Points on a hilly landscape, in no order, each with its height.
From any point a ball rolls to the lowest of the 5 points nearest to it. It stops when none of these is lower. Distance is the straight distance between rows; heights are no part of it.
tul: [157 125 149 106 137 125 131 137 133  94 115 131 135 138 106]  (h 17.6)
Pev: [195 147 174 100 143 142 155 153 140  97 110 122 107  89  65]  (h 11.7)
Rodun: [147 162 139 119 110  84 167 139 145 104 137 115 115 117 100]  (h 27.2)
meda: [188 169 157  94 128 132 165 158 155 100 142 106  87  73  63]  (h 1.8)
Kuz: [125 136 113 130 120  82 142 120 130 109 135 137 150 155 154]  (h 33.3)
lut: [ 98 138  74 153 111  79 132 102 120 142 147 148 165 178 203]  (h 46.8)
zar: [ 77  93  85 162 133 144 103 113 117 165 123 133 147 159 179]  (h 22.6)
Gisol: [124 116 124 120 130 120 128 123 125 109 118 129 154 148 143]  (h 20.2)
liku: [169 112 162 105 149 146 121 141 126  97 104 135 139 117  94]  (h 30.6)
pala: [148 190 132  76  95  89 167 139 165 120 198  94  54  76  94]  (h 47.5)
robi: [ 98 112  94 144 127 120 116 114 125 141 127 138 162 168 172]  (h 43.0)
Tel: [107 130  90 147 112  86 127 113 122 132 144 144 168 168 181]  (h 61.2)
besig: [148 135 143 112 123 109 156 140 134  92 118 126 137 129 104]  (h 2.5)
kulu: [154 191 138  81 100  92 170 146 161 112 192  93  59  78  88]  (h 52.7)
zota: [153 173 141 112 101  86 177 143 153 105 156 102  94 103  93]  (h 44.0)
neka: [ 88  85 114 162 137 169  84 116 112 170 109 133 133 139 159]  (h 33.5)
Zel: [ 76  83 111 192 141 179  83 111 105 195 101 142 130 133 148]  (h 35.4)
veva: [150 109 155 110 148 144 120 135 125 102 104 137 144 133 115]  (h 29.2)
Velub: [138 146 125 130 112  79 157 130 137 105 131 124 134 137 129]  (h 30.8)
namu: [ 71 112  58 191 122 133 114 101 114 181 141 143 157 169 198]  (h 21.3)
Linod: [118 122 108 132 127 101 130 120 125 112 122 140 158 162 157]  (h 31.9)
raneb: [162 185 139  71 110 107 168 155 159 105 189  90  52  67  89]  (h 49.9)
nebe: [145 191 137  98  87  76 180 133 157 119 185  98  71  90  99]  (h 33.4)
kifi: [ 72  82 114 176 137 180  81 116 103 188 109 139 130 135 150]  (h 35.2)
nuzu: [136  93 155 107 159 178  87 125 110 125  91 142 135 124 124]  (h 15.5)
voba: [101 105 110 130 132 131 113 120 120 134 125 139 154 156 163]  (h 12.6)
bozev: [126  89 152 122 155 193  71 125 100 145 103 141 134 129 129]  (h 26.7)
puvez: [213 153 183  86 153 166 136 151 136  96  99 124 107  76  50]  (h 33.9)
Nagir: [147 136 147 113 133 116 140 143 136  94 114 131 135 129 105]  (h 9.1)
suzok: [170 128 172 101 141 137 146 146 132  93 104 130 131 110  87]  (h 31.2)
Pib: [ 97  87 123 138 145 169  88 121 113 154 115 138 143 144 148]  (h 32.6)
nopan: [ 91  85 124 162 141 179  81 120 107 169 103 140 133 138 152]  (h 36.6)
Fep: [ 66  90  87 202 135 159  97 110 114 193 114 134 142 151 171]  (h 45.9)
Nepun: [139 105 148 116 138 138 122 138 124 103 106 136 143 139 124]  (h 22.2)
Fesa: [142 188 128 110  97  67 177 131 152 116 179 101  86 103 107]  (h 12.5)
tema: [170 147 157 107 130 123 158 151 152  90 118 118 114 101  72]  (h 37.6)
puda: [169 183 152  79 113 122 166 155 162 103 169  91  60  70  76]  (h 39.8)
vit: [153 164 139 117 110  96 176 140 151  98 140 109 110 102  95]  (h 30.5)
mefev: [132 101 147 117 150 157 105 129 120 122 107 142 143 139 129]  (h 16.7)
Vizus: [206 157 172  88 145 151 152 157 147  99 117 111  95  67  52]  (h 28.8)
Vidi: [ 85 118  69 162 121 108 118 107 117 147 141 144 167 176 197]  (h 33.7)
nosa: [ 78  86 140 191 140 195  61 111  82 194  89 135 122 124 122]  (h 79.4)
fim: [136 171 120 133  91  50 177 121 145 113 153 124 120 125 118]  (h 24.6)
Fov: [123 102 131 122 143 151 103 126 124 122 112 136 149 145 147]  (h 18.7)
meguf: [158 170 150 100 107 106 172 153 156 103 153  92  81  86  77]  (h 76.3)
soz: [143 198 133  59  90  76 168 128 165 120 219  94  52  75 110]  (h 48.3)
fuso: [ 76 109  72 168 128 133 110 112 117 171 132 138 155 164 192]  (h 3.0)
Vusen: [ 62 101  78 193 131 154 104 107 110 194 122 138 144 159 181]  (h 47.4)
Ril: [152  98 163 100 154 176  88 126 104 116  97 148 138 120 108]  (h 20.1)
Fotuk: [ 97  94 112 142 145 156 101 115 117 147 114 137 147 150 157]  (h 29.3)
bofi: [105  82 140 140 146 189  73 119  97 160 103 139 133 128 137]  (h 61.7)
kino: [153 103 156 104 153 163 101 131 119 112 100 145 137 129 115]  (h 23.0)
pipon: [162 142 152 117 130 113 155 149 142  96 116 121 131 118  96]  (h 11.4)
Kel: [ 91  82 140 171 144 194  67 110  89 187  96 136 124 125 129]  (h 69.8)
gud: [ 69  85  99 191 136 170  92 110 108 197 111 138 139 142 162]  (h 37.4)
Gema: [181 130 175  99 149 153 129 143 125  91  96 133 128 102  81]  (h 5.2)
gur: [123  91 135 121 156 171  83 124 109 131 102 135 140 135 129]  (h 2.8)
zize: [ 83 130  58 171 115 100 125  99 111 163 158 149 167 178 217]  (h 32.7)
Pirob: [ 92 116  80 150 122 114 118 116 118 149 136 144 157 166 189]  (h 38.2)
Zes: [108  98 125 127 143 147 106 125 121 134 117 141 156 149 152]  (h 23.7)
mup: [141 122 137 122 136 113 141 132 130 100 113 130 148 136 123]  (h 11.5)
Tav: [127 158 112 136  96  55 157 110 136 116 146 136 141 153 147]  (h 36.1)
vuked: [112 142  95 146 109  72 143 116 121 116 140 134 167 169 172]  (h 46.5)
Zor: [164 154 149 114 124 111 166 145 144  97 130 114 115 106  88]  (h 18.3)
zak: [135 180 128 124  93  58 175 123 150 112 162 114 111 119 110]  (h 9.7)

For each start below, name every point that the ball comes to, in order.
kino | nuzu gur
Nepun | mup besig
Kel | kifi neka Fotuk voba
kulu | nebe Fesa zak
Tel | Vidi fuso
vuked | Linod voba
Zel | neka Fotuk voba

Where does a ball stop that starts at each point below?
nosa | voba
veva | gur
gud | voba
nopan | voba
soz | zak
zota | zak
